A landscape with many valleys, sampled at points; each row gives a point and its height.
A ball rolls from a point to the lowest of its 2 nearest points, and stops where none of them is lower. Distance is the straight distance between rows; heights are no part of it.
Z625: [ 72 101  62 126  72 126 153  95 155 113 106 148  93 131 105 115 122  93
 160 120  84 153 121 116  98 132  78 173 133 147 116 145 103 111 135 115
 113 115 109 133 147  66 159 167 147 139  79  94  83]  h=327
Z597: [158 106  97 149 139 113 136 158 118 166  99 137 115  95 177 125 111  83
 157 117 117  67 152 120 160 174 118  94 124 121 127 129 173  97 143 107
 169 127 171 125 166  93 106 104 133 156 137 152 108]  h=322
Z488: [105 146  95 128  93 118 137  82  96 121 131 143 180 114 124  94 121 130
 117  94 106 155 137 138 172 109 152  87 125  96 147 124 186 122 126 128
 191 111 141 118 141 156  84 126 131 103 123 147 146]  h=492
Z227: [157 136  88 127  89 162 120 152 103 107 104  54 183  78 178 128 166 133
 109  93 136 126 115 111 184 163 118  82 124 143 137 128 167  86 171 117
 142 140  94 160 104 117 106 114 132 164  99 160 177]  h=140
Z564: [171  89 132 177  71  89 109 112 108 104 136 184 170 107 119 103 133 129
 101  88  88 156  47  96 134 103 104 142 139 109  97 107  98 121  93 181
 108 117  97 126 139 111 180 103 191 122 148 104 109]  h=302
Z262: [137 170 148 105 179 116 115 125 102 126 114 170 113 111  89 147  99  88
 155 124 145  96 165 143 170 130  94 152 124 160 104 146 165 152 153 131
 125 156 178 130 181  93 115 122 122 139 103 163 156]  h=159
Z109: [ 90 142 154 171 133  92 150 129 147 179 155 142  56  79  71 163 160 128
 173 140 192 123 136 189 147 153 176 147 132 111 158 122 115  69 109 122
 153 148 122 162 102 160 163 113  88  99 156 148 106]  h=350
Z997: [113 176 114 141 184 135 171 153 143 128 137 155  89 160 125 148 156 143
 136 127 106 111 140 166 132 110 144 112  97 132 138 127 130 186 121 196
  83 140 185  78 118 153 165 159  64 115 107 131 114]  h=154
Z321: [104 137 146 136 202 106 155 134 105 189 148 138  92 113 128 120 108 163
 121 149 155  67 175 141 144  99 201  93  55 102 123 147 141  89  93  99
 167 130 145  99 132 149 150 151 142 145 147 151 135]  h=640
Z839: [115  70  82 107  47 118 138 119 178  88 144  54 134 119 155  98 141 128
 144 131 153 140 133 129 116 130 137 141 139 151 146 141  68  98 122 126
  61 123  79 126 119 139 141 153 128 138 123  84 143]  h=507
Z478: [127 138 130  62 128  87 100 121 181  95 121  51 164 133 139 106 147 119
 140 154 192 154 140 167 110 145 119 116 172 141 123 104 127 115 113 154
  76  92 117 153 142 189  87  86 124 122 165 147 192]  h=441
Z408: [146 126 193  96 133  94 117  79 103 142 165 164 176 127 100 146  94 173
  83 118 156 149 143 139 135 116 110 157 149 140 119 141 111 171 104 135
 138 121 121 122 104 120  92 101 156 121 209 141 128]  h=382
Z462: [126 131 138 115 138 104 106 110 169 122  98 151 164  94 102 132 102 108
 151 139 109 100 138 126 133 146 104 218 194 141 100 127 103 165  98 125
 137 120 161 107 192  75 119  78 165 159 139 121 123]  h=157
Z777: [141 181 172 169 155 127  99 191  93 160 124 168 112 110 138 120 108 115
 114 159 169 122 129 102 138 146 142  95 120  82 128  62 159  85 112 136
 198 114 120 154 124 171 138 101 147 127 182 154 131]  h=786
Z77: [ 71 118  71 124 159 105  83  88 108 174 129  99 131 107 139 152 120 141
 108 115 110  94 136 166 144 139  80  82 134 125 140  93 179 138 160  92
 134 119 169 141 118  83 110 129 151 112 134 150 160]  h=599
Z724: [139 174 127 182 157  68 147 147 110 158 100 150 104  79  90 128 137 103
 153 111 139 117 139 126 183 166 133 151 118 139  97 146 166 128  98 116
 141 127 195 113 176 119 107  85 116 164 139 166 118]  h=251
Z965: [128 155 110 147 165  80  79 145 136 111 130 118 163 159  99 117 139 128
 143  78 142  96  86 171 113 113 142 157 159  91 108  98 117 132 141 153
 103 152 172 143 141 133 130  81 136 151  57 118 131]  h=147
Z307: [173  78 142 146 100 110  98 130  85 142 175 190 127 140 156 150 122 145
  96 106  91 118  60  98 116 104 109 111 113  90  89 114  93 125 157 168
 142 140  74 130  71 109 160 114 153 109 137  94  88]  h=258
Z706: [125 122 106  91 128 119 132 100 189  89 163  45 123 163 135  88  99 151
 129 165 191 125 158 149  89 117 114 143 146 152 114 130  89 141 114 121
  52 147 110 141 112 172  97 151 130 100 131 121 182]  h=478
Z783: [120  65 113 134 109 126 122 132 135 157 182  93 101 133 166 157 131 150
  87 155 101 138 120 124  66 106 130 163 128 111  93 140  83 111 155  98
  73 114  56 147  86  80 166 110 153 144 112  60 100]  h=686
Z300: [104 127 110 110 127 161  81 128  81 108 185 130 149 150 155 159 145 109
 113 117 111 105 114 108 117  90  99 127 114 102 123 141 154  75 187  58
 128 114  78 183 101  93 154 132 156 125  85  98 161]  h=542
Z567: [161 123  78 115  91 134 159 137 181  77 111  89 121  94  91 110 160 121
 182 161 183  84 142 121 161 139  96 176 157 155 129 143 101 134 118 116
  74 205 160 156 151 121  79 115  77 122  95 119 121]  h=230
Z872: [190  84 138  72  76 104  91 149 144 100  76 127 116 102 142 131 149  89
 136 131 121 162 119 100 137 151  81  99 177 151  93 140  36 125 154 186
 116 115  99 122 113 137 168 123 101 150 174 128 115]  h=733
Z169: [146 176 144 142 157 117 125 206 130  89  54 168 168 155 140 128 139 129
 131 110 152 101 175 130 141 123 148  76 144  71 132 138 175 128 142 110
 150 107 127 139 134 167  89 122  85 147 173 182 153]  h=305
Z52: [155 131  69 139  95 189 157  98 119  49 156 140 123 101 128 124 130 133
 130 118 137  97 115  89 116 140 117 116 116 108 109 131 136 141 165 124
 111 166 123 153 173 131  72 150 116 138  75 128 142]  h=491
Z962: [181 141 151 114 148  86 146 163  95 138 139 194  59 165 162 113 123  79
 111 130 117 157 155  83 139 137  64 105  94 178  78 126 103 111 131 171
 124 117 113 154  65 132 170 170 131 132 175 146  84]  h=762
Z643: [100  73 151 119 135 118 117 142 116 162 175  72  61 123 137 118 129 110
  92 160 136 168 135 138  80 120 126 101 109 154 137 155 132 112 165  90
  77 108 112 152  64 136 166 110 183 126 134  89 137]  h=670
Z627: [138 126 143 112 135 164 115 138 151 149 146  79 106  59 121 149 124 143
  84 171  78 175 127  73 115 125 116 150 155 138  86 108  81 169 144 138
 128 137 130 133 120 126 158  87 138 148 138 126 131]  h=608
Z396: [178 105 207  97 155 115 122 135 106 169 153 120 119 136 137 146 152 129
 132 133  82 137  93 108 115 142 167  99  91 143 127 124 103 146 115 179
 117  82 163  66 161 147 163  72 141 158 149 140 155]  h=679
Z700: [144 141 120  82 142 153 155 125 178 151 155  85 118  55 142 136 152 146
 122 196 146 170 184 134 139 112  94 162 175 152  99 143  80 142 128 125
  97 135 134 180 114 101 119  68 123 125 159 142 122]  h=632
Z111: [102 123  58 143 158 123 182  67 183 120 105 139  94 158 125 104 124 126
 150 116  79 139 126 145 104 118 128 151 156 169 125 161  82 178 115 136
  98 112 161 102 171  90 137 170 120 147  95 117 123]  h=379
Z6: [136 145 134 127  82 168 117 191 172  92  84 102 140  89 147 158 158  98
 133 156 112 115 144 109 134 204 145 134 150 157 161 104 164 129 150 130
 144 124 106 120 145 172 107 107  95 176 111 148 126]  h=275
Z702: [145 111 147 149 149 131 114 111 122 119 129 180 180 161 161 122 101  87
 170 115 108  79 143 145 147 121 148 140 146 106 188 128 174  94 132 112
 169  84 108 115 177  71 124 113 100 125 135 113 156]  h=237
Z9: [128  88  72 132  93  92 115 132 125 157  94  87  87 148 136  95  88  67
 178  90 152  70 163 132 154 160 110 110 102 166 163 125 136  83 138  91
 134 160 159 114 150  89 116 178 118 141 112 136 142]  h=368
Z209: [170 155 112 129 115 181 119 155 143  59 104 111 133  65 146 163 177  97
 112 151 137 128 145 114 137 162  81  88 163 146 137 136 178 114 169 117
 106 123 109 168 110 127 126 111  86 153 100 170 163]  h=211
Z899: [137  95 114 137 150 111 103 121 116 118  94  62 147 129 140 121 112  91
 145 100 129 127 105 134 128 116  94  68 146 133 155 132 173 104 156  82
 105 115 157 114 151 107 130 114 172  97 110 144 180]  h=576
Z299: [131 114 182 108 133 133  83 143 116  71  97 162 169 112 107 164 133  90
 157 118 139  96 131 126 154 130 167 136 145  99 157 166 179 107 155  86
 174 119 117 112 179 145 125 105 106 152 111 138 143]  h=303
Z246: [126 148 151 138 177 161  78 167  75 146 160 128 132 162 158 164 135 141
  81 153 123 107 144  99 160 111 133 130  95 145 172 116 161 155 122  61
 114 146 128 104 127 145 143 154 115 131  99  90 114]  h=816
Z546: [124 151 134 138 157 156  99 140 153 113 106 137 161 106 128 127 118 167
  97 110 120 100  23  32 117 114 108 169 139 121 100  89 106 185 108  77
 157 154 158 135 155  98 134 117 183 141 105 119 100]  h=249
Z545: [142 125 107 138 163 138 173  91 135  82 124 128 147 127 148 112 103 131
 155 131 134 132 131 159 141  80  82  88 154 125 130 182 150 129 152 107
 104 117 133 149 107  98 121 138 145  82 135 157 193]  h=552
Z399: [ 92  87 108 166 140 105 147 106 138 142 160 175  81 112 139 144 136  97
 122 114  90 133  92 121 130 127 101 169  96 154 135 158 164 120 125  99
 125  90 102 127  96  44 183 139 120 142 117  93  76]  h=378
Z207: [121 123 165 132 124 121 168 147 113 200 136 119 124 118 160 111 166 118
 136  99  78 202 125 132 160 164 176 124 112 159 142 137 102 117 103 167
 149  94 123 119 132 135 161 114 105 164 151 150 122]  h=699
Z103: [110 172 182 110 135 122 130 149  77 185 148 138 101 174 130 115 103 105
 135 147 143 182 172 161 139 108 160 110  82 138 141 138 112 123 129 186
 132 129 127  77 117 164 150 168 131  75 149 149 143]  h=339
Z64: [ 99 144 167 147 121 150 169 162 145 182 116 195 103 167 126 137  99 105
 151 133 147 112 199 144 107 141 176 120 138  77 161  92 117  89 104 138
 206 110  97 133 102 141 134 149  78 114 188 132 102]  h=257
Z538: [115 112 140 116 137 126 135 154 132 164 179  54 124  75 145 107 145 128
 119 156 165 138 151 141 149 156 129 155 127 149 123 128 125 102 128  82
  99 132 134 188 102 125 124  77 155 156 137 130 140]  h=653
Z667: [126 145 101 101 126 164 134 146 150  67  78 122 174 137 168 133 150 131
 114 118 118 102 165 110 112 124 156  62 169 105 121 145 153 169 145 103
 119 111 117  98 166 195  85 148 101 147 134 152 173]  h=250
Z148: [149 126 160  72  69 100 115 133 136  94 164  99 156 102  98 132 159 118
  94 107 166 163 168 124 128 135 160 149 137 136 100 173 126 160 121 135
  81 145 124  85 127 210  90 101  88 142 144 140 140]  h=253
Z921: [112  88 103 131 107 167 115  85  79  96 184 142 111 135 117 143 143 124
 134  98 135 122 130 131  96 130 126 108  69  97 145 142 183  96 176  86
 102 144 113 174 146 102  87 164 104 125  74 129 167]  h=519
Z944: [122 141 111 178 121 123 158 128 141 134  96 131 171 192 127  46 108 125
 162  92 122 142 115 150 139 121 129 156 171 142 144 129 112 108  81  92
 142 139  93 186 106  99 112 162 131 130 153 135 167]  h=192
Z688: [150 160 127 103 172 184 171  83  96 139 129 144 177 176 160 127 123 181
  95 166 140 109 145 154 167  63 167 103 103 104 153 136 168 141  80 115
 166 142 165  98 152 166  51 140 158  85 138 109 134]  h=384
Z495: [107 112 135 145 173 135 137 135 128 162  95 102 127 157 123 156 103 127
 123 132  88 153 132 156  99 114 107 103 192 131 152  96 135 186 120 132
 115 122 161  80 121 129 125 109 123 104 130  90 144]  h=300
Z27: [147 129  95 100 113 101  85 164 176  69  76  62 125 103  86 114 145  88
 176  94 180  85 104 115 141 136  87 143 141 134 128 114 105  96 167 127
  66 169 173 138 168 103 127 107 118 139  62 146 130]  h=146
Z73: [163 143 166 138 130  98 104 178 107 149 105 185 124 128 163 126 138  90
  97 126 129 166 139  94 131 158  88  87 139 139 118  93 136 121 132 148
 137  77 104 159  96 129 141 107 123 158 205 151 106]  h=774
Z649: [140  51 152 144  47 139 153 150 164 105 155  92 157 120 135  73 150 146
 134 131 131 126  93  96 105 172 166 151 117 128 137 101  78  99  85 132
  80 139  78 159 138 157 122 124 156 158 130 103 107]  h=528
Z182: [133 128  91 151  99 148 149 119  97 115  87 162 125 187 116 121 109 166
 119 134 112 143  86  96  68  65 111 188 116  88  83 177 136 129 162 102
 137 151  86 124  92  92 145 162 179 120  45  74  76]  h=375
Z197: [122  70 133 181  81  94 123 130 125 112 169 170 117  78 124 117 137  84
 118 120 117 147  90 121 127 121  92 152 128 128 112 139 138  90 101 110
  95 120  98 172  86  86 197  96 178 140 137  93  91]  h=344
Z752: [ 89  91 103 119  76 127  89  65 208  99 150  86 111  87  86 129 118 166
 132 202 137 135 143 167 103 135 122 237 134 129 126 139  68 112 115 152
 100 122 103 145 150  95 173 148 132  78 121  99  83]  h=722
Z163: [121 107 137 120 151 137  53 147  94 161 146 163 102 154 166 181 123 100
 104 134  98  95 104  86 111 103 116 128 111 116 134 100 143 124 125  75
 175 131 156 114  87 142 175 116 158 152 100  61  80]  h=826
Z429: [116 131 165 194 137  87 104 139 124 133 196 117  98 108  83 132 142 130
 139 138 156 126  79 152 127 157 161 144 100 105 152  80 151 107 107 150
 108 132 150 152 112 176 154  85 101 127 110 127 120]  h=397
Z388: [ 76 150 131 102 134 122 119  99 134 160 193  67 130 157 110 139 122 139
 139 138  97 148 114 156 130 149 153 186 106 149 163  88 141 131 116 166
 131 111 155 100 170 163 130 117 145  85  93 101 131]  h=386
Z30: [158  97 159  87  70 111 136 148 139 154 109  99 129  84 115  95 185 105
 159 136 108 215 110 129 159 153 122 138 143 170 137 141  63 121  98 194
 104 127 135 128 131 135 155  87 109 131 147 149 124]  h=715
Z346: [136 154 120 120 192 197 171 134  74 150  94 175 159 175 169  96 114 133
 110 148  92 101 154 127 141  63 140  56 114  73 136 129 177  96 105 100
 196 134 142 121 125  99 103 145 141  94 123 103 149]  h=346
Z237: [143 131 132 104  67 111 167 118 114 112 161 117 146 110 115 138 126 147
 103 117 181 181 205 157 133 115 103 136 143 135 117 182 105 159 128 125
  85 133 119 128  71 140  83 126 111 106 193 138 137]  h=321
Z157: [ 58 128 129 116 109 135 151  86  86 139 167 117 151 131  99 113 139 176
 109 106 136 190 134 140 125 111 171 134  99  92 118 163 152 125 107  95
 175 129 122 136 104 175  84 135 136 127 104 114 118]  h=460
Z434: [ 95 120 162 109 116 170 130 154 132 102 109 111 114 111 119 133 137  65
 158 125 107 127 136  96 143 176 180 119 118 140 163 136 165  86 156 108
 187 121 105 123 179 167 149 156 112 153  90 145 135]  h=325
Z766: [145 135  94  64  89 129 122 105 138 114 128  66 175 118 170 126 149 149
  87 105 129 138 153 117 141 132 187 111 135 155 113 164 123 169 121 143
 126 120 122  53 173 224  78 140 125 139 149 144 162]  h=163
Z782: [147 157 141 157  87 140 126 141  93  89 180 113 154  76  96 109 152 121
 130 113 134 151  82  93 161 145 151 161  92 113 119 121 146  98 117 141
 145 160 137 147 148 173 132  89 147 139  71 138 125]  h=433
Z655: [117 163 107 148 123 168 158 110 131  93 162 147 102 155 134 150 122 194
 107 158  84 142 125 108 114 116 152 124  77 125 153 122 134 191 140 174
 119 108 124  75 135 183 135 184 100  89 116 117 123]  h=236
Z678: [ 59 122 149 145 183 139 151 107 118 106 126 155 149 132  71 113 120 169
 139  92 139 131  99 141 123  94 139 135 112  93 120 156 146 140 126  88
 166 141 126 161  77 115 130 131 115 143 100 126 138]  h=430
Z219: [120 120 140 144 149 136 137 142 161  93 137 146  66 145 114 153 120 119
  86 165 125 153 182 126  79 111  84 108 157 155 152 134 129 174 141  99
  51 106 112 133  73 134 171 163  82 114 164 112 130]  h=369
Z535: [102 102 170 118 114 152 168 155 182 174 137 204 112 129 180 147 144 129
 160 139 122  88 111 111  84 160 149 117 101  94 125  91 101 134 105 161
 192  96 119 141  79 112 132 124  86 146 185 125  57]  h=196
Z201: [ 73 145 182 182 175 106 121 136 137 172 103 153 128 101  65 145 117 144
 148 101 154 100  78 145 144 136 152 160 121 114 136  94 159 144  85 112
 201 132 143 116 100 107 135 107  92 129 158 135 126]  h=393
Z710: [122 138 141 132 123 117 118 152 154 128 116 199 100 179 112 123  99 141
 159 114 128 115 146 152  91 126 120 155 132 160 121 146  99 160 113 130
 137 147  91 188  37 113 153 180  92 163 132 149  83]  h=283
Z808: [116  92 200  74  85 164 161 139 134 138 137 186 110 153 119 192 135 144
 129 148 113 104 150  98  81 169 148  99  88  98 130 139  79 148 177 161
 174  91  97 106  83 129 129 152 101 143 178 142  56]  h=118
Z959: [ 96 160 105 110  87 114 151 128 122 144 144 114  98 142 154 103 112 100
 181 164 192 160 179 195 138 111 133 130  96 141 138 165 122  97 149 166
 125 131 129 117  93 150 127 149 118  83 120 138 130]  h=380
Z892: [121 155 145 138 163 149 153 120  85 161 143 109 126 178 142 131  99 184
 118 172 131 178 134 166 134  90 147 146  72 133 169 153 160 147 152 162
 127 117 119  79 110 129 132 161 141  59  98 110 128]  h=296
Z269: [ 88 119 119 147 136 146 150 126 111 135 137 127  84 151 146 148 115  79
 107 148 105 184 176 162  89  98 101  69 145 141 146 157 170 155 138 122
  77  99 137  67  88 121 152 152 128  76 136  99 144]  h=348
Z351: [145 126 162 102 135 191  91 135 132 132 117  89 133  61 130 207 160 156
  73 168 103 136  93  72  98 121 144 101 143 114  99 109 128 148 126  97
 157 159 145 131 107 175 137  59 161 177  85 132 128]  h=587
Z88: [153  89  50 106 115 142 152 129 146 102  92 112  73 116 174 120 135 100
 176 124 147  91 125  82 160 164  58 110  92 189 152 127 135  82 153 120
 128 151 131 173 146  81 135 182 109 128 113 137 103]  h=406
Z879: [170 109  87 136  53 153  81 127 144  78  75 145 182  92 156 142 149  90
 156 114 122  95 124 117 160 166  65 174 182 136 147 129 116 108 133 116
 113 116  89 136 182  32 116 132 104 127 154 116 137]  h=33
Z381: [140 133 141 146 132 162 142 155 112  65 163 152 126 121 133 113 111 113
 140 161 153  88 117  71 112 121 135 106 105 107 117 131 163 113 130  74
 140 152 128 163 141 178 121 120 151 156  84 119 128]  h=462
Z898: [131 140 196 115 208 131 145 167  98 160 136 124 109 104 141 143 154  97
 125 164 133  96 151 122 113 115 191  70  69 130 117 134 168 112  79 139
 123 102 178  56 163 165 170  98 140 173 148 128 149]  h=659
Z457: [128 224 133 149 182 107  96 176 107 129 104 157 111 142 113 115 108 107
 156 150 135  70 131 137 156 127 148  99 101  93 114  82 171  99 117 173
 168 160 160 115 165 186 151 155 125 111 112 165 147]  h=796
Z293: [ 84 169 122 149 121  98 136 117 153 163 157 112 130 163 108  88 119 131
 155 123 176 122 186 179 136 171 156 191 154 149 148 116 115  96  61  88
 137 136 102 169 127 149  97 159  91 145 158 138 137]  h=246
Z662: [155 101 107 158 123 144 145  71 163  94 111 171 176 127 142 121 116 122
 161 119 116  76 122 148 134 156 111 174 180 120 160 131 140 150 105 114
 126 116 124 120 200  42  70 122 116 124 154 125 137]  h=150
Z71: [131 155 117 168 143  96 129 123 123 146 110 180 126 188 104  62  81 131
 129  82 117 121 165 151 127  92 172 108 129 143 134 148 135 136  82 105
 152 129 106 141  89 132 135 193  98 152 136 165 151]  h=238
Z980: [ 75 138 142 148 201 138 106  98  87 184  81 141 114 108  69 140 123 127
 132 106 131 103  81  95 147 152 127 129  92 128 125  82 177 135  91  81
 197 136 181 118 189  80  95 121 132 152 113 142 130]  h=349
Z412: [164  89 130 116  97  95 145 152 130 145 112 157  71 132 133 115 129  99
 113 116  66 178 108  54 124 157  63 152 135 179  76 136  60 155 116 150
 115 124 117 122  93 117 169 144 132 149 167 116  81]  h=750
Z824: [145 128 125 177 101  93 123 163 129  97  82 103 180 117 115  53 139 129
 120  83 150 188  83  96 179 146  97 162 146 149 148 117 121 113  94 106
 108 123  95 171 123 115 123 119 128 146 152 136 142]  h=139
Z211: [144 162  80 138 125 112 121 172 139 107  66  31 156 102 145  83 181 124
 125 104 164 201  98 125 189 153 124  95 128 161 151 111 143  99 120 160
 106 109 128 152 136 150 109 103 110 147 104 159 161]  h=53
Z216: [111 143 151 143 124  85 173 126 139 211 126 114  85 147 100 117 139 161
 160 144 198 148 169 178 145 160 161 124 119 166 154 114  73  99  77 129
 130 150 108 171 103 154 103 160  91 107 193 178 110]  h=297
Z600: [145 121 128 136 144 140 102 141 156 104 122 134  84 172 106 165  59 160
 124 153 115  96 158 138  55  95 118 137 159 151 112 147  92 194 144 115
  96 163 104 131  61 127 150 173 113 131 120 118 127]  h=326
Z248: [134 133 111 155 142  93  91 170 145  98  79 100 144 159 113  90 136  89
 165  36 137  99  88 124 116 136 109 129 149 113 133 102 120  57 151 101
 105 134 153 149 169  84 159 125 141 151  61 133 105]  h=66
Z36: [132 127 120  64 139 152  81  83 122 109 125 141 142  61 107 158 115 103
 129 116 125 117 147 109 143 142  82 184 161 137  95 127 115 149 172 123
 135 136 136 154 210  46 107 107 139 151 126 143 154]  h=29
Z988: [114 102  46 150  72 161 148 107 111 117 138 133 142 123 152 123 143 164
 124  91 107 101  77 118 122 106 128 152  93  78  97 150 117 100 185 121
 140 154  93 146 130  62 122 154 176 114  59  93  79]  h=404
Z78: [127 137 154  83 120  94 126  97 130 203 170  90 152 184 107 165 122 194
 107 120 113 119 118 168 124 158 153 165 124 143 127  99 109 160 105 179
 135 152 151  88 134 183  72 110 137  87 170 100 111]  h=336
Z633: [139  92 114 108 115 146 176 132 158 109 133 124 104 104 169 127 120 143
 158 145 104 125 118 111 109 124 147 151  98 118 100 199  96 123 167 143
 133 114 115 121 134 134 164 130 158 148 100 122 104]  h=266
Z384: [ 83 154 110 133 190  95 131  91 114 202 146 119 137 132 124 133  91 185
 102 135 136  63 175 191 152 107 147 104  84 135 143 112 182 138  95 107
 151 139 168 116  94  88 101 147 149 110 154 145 130]  h=620
Z378: [ 93 144 142 144 157 171 116  99  80 138 187 112 124 141 118 154 139  91
 137 140 108 142 126 163 131 128 161  99  96 120 180  88 199 101 132 157
 141 108 144  94 171 130 125 125 115  99  64  99 149]  h=428
Z358: [ 93 161  93 152 180 110 117 140 131 136  58 114 143 135  86  99 134 159
 100  85  99 137  72  83 141 143 110 135 134 141 114  96 140 187 116 100
 140 136 192 126 166 127 105 118 159 160  98 149 126]  h=299
Z334: [136 133 137 113 139  68 125 134 165 101  60 135 140 141 113 111 142 118
 172 119 173 150  95 177 115 113 114  69 173 111 114 117 114 142 135 182
  99 127 144 150 108 180 113  93 107 111 145 178 156]  h=394
Z368: [ 78 144 118 143 134 145 123 133 117 146 157 129  66 142 144 117 131  33
 166 149 142 126 168 182 123 136 158  72 110 114 164 125 178  68 144 144
 135 114 131 102 141 147 161 163  98  81  97 129 138]  h=421
Z942: [136 156 106  82 109 127 147  87 164 153 187  49 131 127 133 163 162 175
  65 117 101 161 148 160 107 167 173 135 145 145 100 120 102 161 105 204
  98 115 136  83 158 205  99 125  82 118 154 123 127]  h=264
Z938: [145 142 105 138 171 142 166 145 143 169 111 134 116 182 129 162 163 168
  96 113 107 125 125 180 105 124 152 102 174 118 120  85  70 200 148 201
  91 146 173  92 112 132 113 120  76 121 152 111 119]  h=235
Z167: [157 177 125 112 151 123  64 160  94 131 123 150 138 164 174 145 123 142
 109 161 111  89 125 108 156  95 138  89  89 119 149 100 148 158 123 143
 136 149 165  81 154 208 147 151 142 114 114 135 131]  h=806
Z55: [164 112 145 135 148  89  72 124  93 137 162 149 152 160 113 123 120 165
 106  97 136 109  68 140  99 105 111 108 147  93  84  96  64 151 150 157
 108 166 125 158  80 130 131  95 157 139 106 119 126]  h=212
Z386: [182 113 115 126  68 166  88 139 124  62  60  90 196 101  96 106 129 145
 120  65 153  94 106  83 168 128  62 177 168 146 148 115 104  86 147 100
  74 146 120 122 187  18 111 145 151 102 142 118 148]  h=125
Z136: [170 122 128 137 102 150 135  98  97 114 125 116 136 204 146 129 108 179
 115 162 124 181  79 120  91  57 149 168 102 107 140 162 105 134 172 149
 109 134  76  87 125 141 138 158 164  65  67  76 114]  h=341
Z738: [137 136 191 113 111  77 108  81 120 136 192 138 144 101  89 136 101 135
 110 154 165 122 124 144 150 150 150 181 108 156 151 139 174 114  94 131
 163 110 149 120 147 176 113  81 181 107 205 129 133]  h=436
Z550: [153 134 100 156 128 138 104 122 141  88  97 111 190  85  90 101 130 165
  87  72 134 112  75 101 154 117  85 187 177 123  95 121 101 156 121  86
 110 174 152 145 160  49 115 112 184 117 118 131 122]  h=193
Z374: [139 112 102 136 126 118 190  70 131 130 131 174 150 132 167  90  86 141
 109 131  80 166 136 131 129  60 134  69 130 115 138 139 154 135 118 154
 148  66 110 105 119 115 123 122 159  97 161 126 155]  h=523
Z33: [128 121  75 156 131 157 172  79 154 105 120 124  93 109 132 147 129 131
 131 137  69 134 123 115 155 166 122 115 117 175 174 127 147 179 137 151
 104 111 145  82 198 118 119 178  93 112 112 147 129]  h=312
Z74: [109 132 115  95 125 197  85  75 102 116 159 117 151  95 167 193 139 172
  74 157 118 142  90  96 124  76 133 114 125 101 112 123 124 136 146  72
 163 127 103 159 100 137 135 116 177 133  91  98 128]  h=565
Z929: [125  98 132 130 101 115 111  71 156 116 191 129 108 133 106 133 119 145
 116 176 124 175 143 171  63 109 127 179 156 110 103 136  54 132 116 170
  65 114  88 140 113 106 144 116 113 111 126  75 114]  h=703
Z593: [154  59 154  87 112 137 160 132 150 134 100 145  79 141 158 153 130 175
 124 163 101 117 119  82  75 172 121 134 108 111  64 176  54 134 186 148
 148 114  76 121  85 116 135 171 132 139 158 125  53]  h=198
Z122: [160 152 188  94 150  97 133 148 106 134  80 182 158 184 108 108 112 114
 131 109 165 100 152 138 104 106 129  25 151  94  86 116 111 140 136 151
 142 134 141 143 101 157  89 120 135 138 174 191 149]  h=351
Z647: [101 167 172 125 169 153 169 149  94 166  76 194 123 160 100 145  78 102
 152 131 115 125 187 147 118  77 142  91 138  97 128 133 159 130 100 138
 221 133 162  98 101 129 135 134 132 113 152 125 126]  h=306

Where does a ball stop that starts at each point below?
Z538 | Z211
Z246 | Z879
Z381 | Z211
Z396 | Z879
Z488 | Z879
Z752 | Z766

Call two points neighbours if one is among the 2 nearest of the other. Go from one point of each pair to the other, from neighbour to neighbour, staying as low as possible. Name the highest point that can't be avoided.
Z36 and Z625 | Z111
Z36 and Z997 | Z219
Z766 and Z892 | Z378
Z879 and Z36 | Z462
Z211 and Z879 | Z434
Z248 and Z625 | Z399
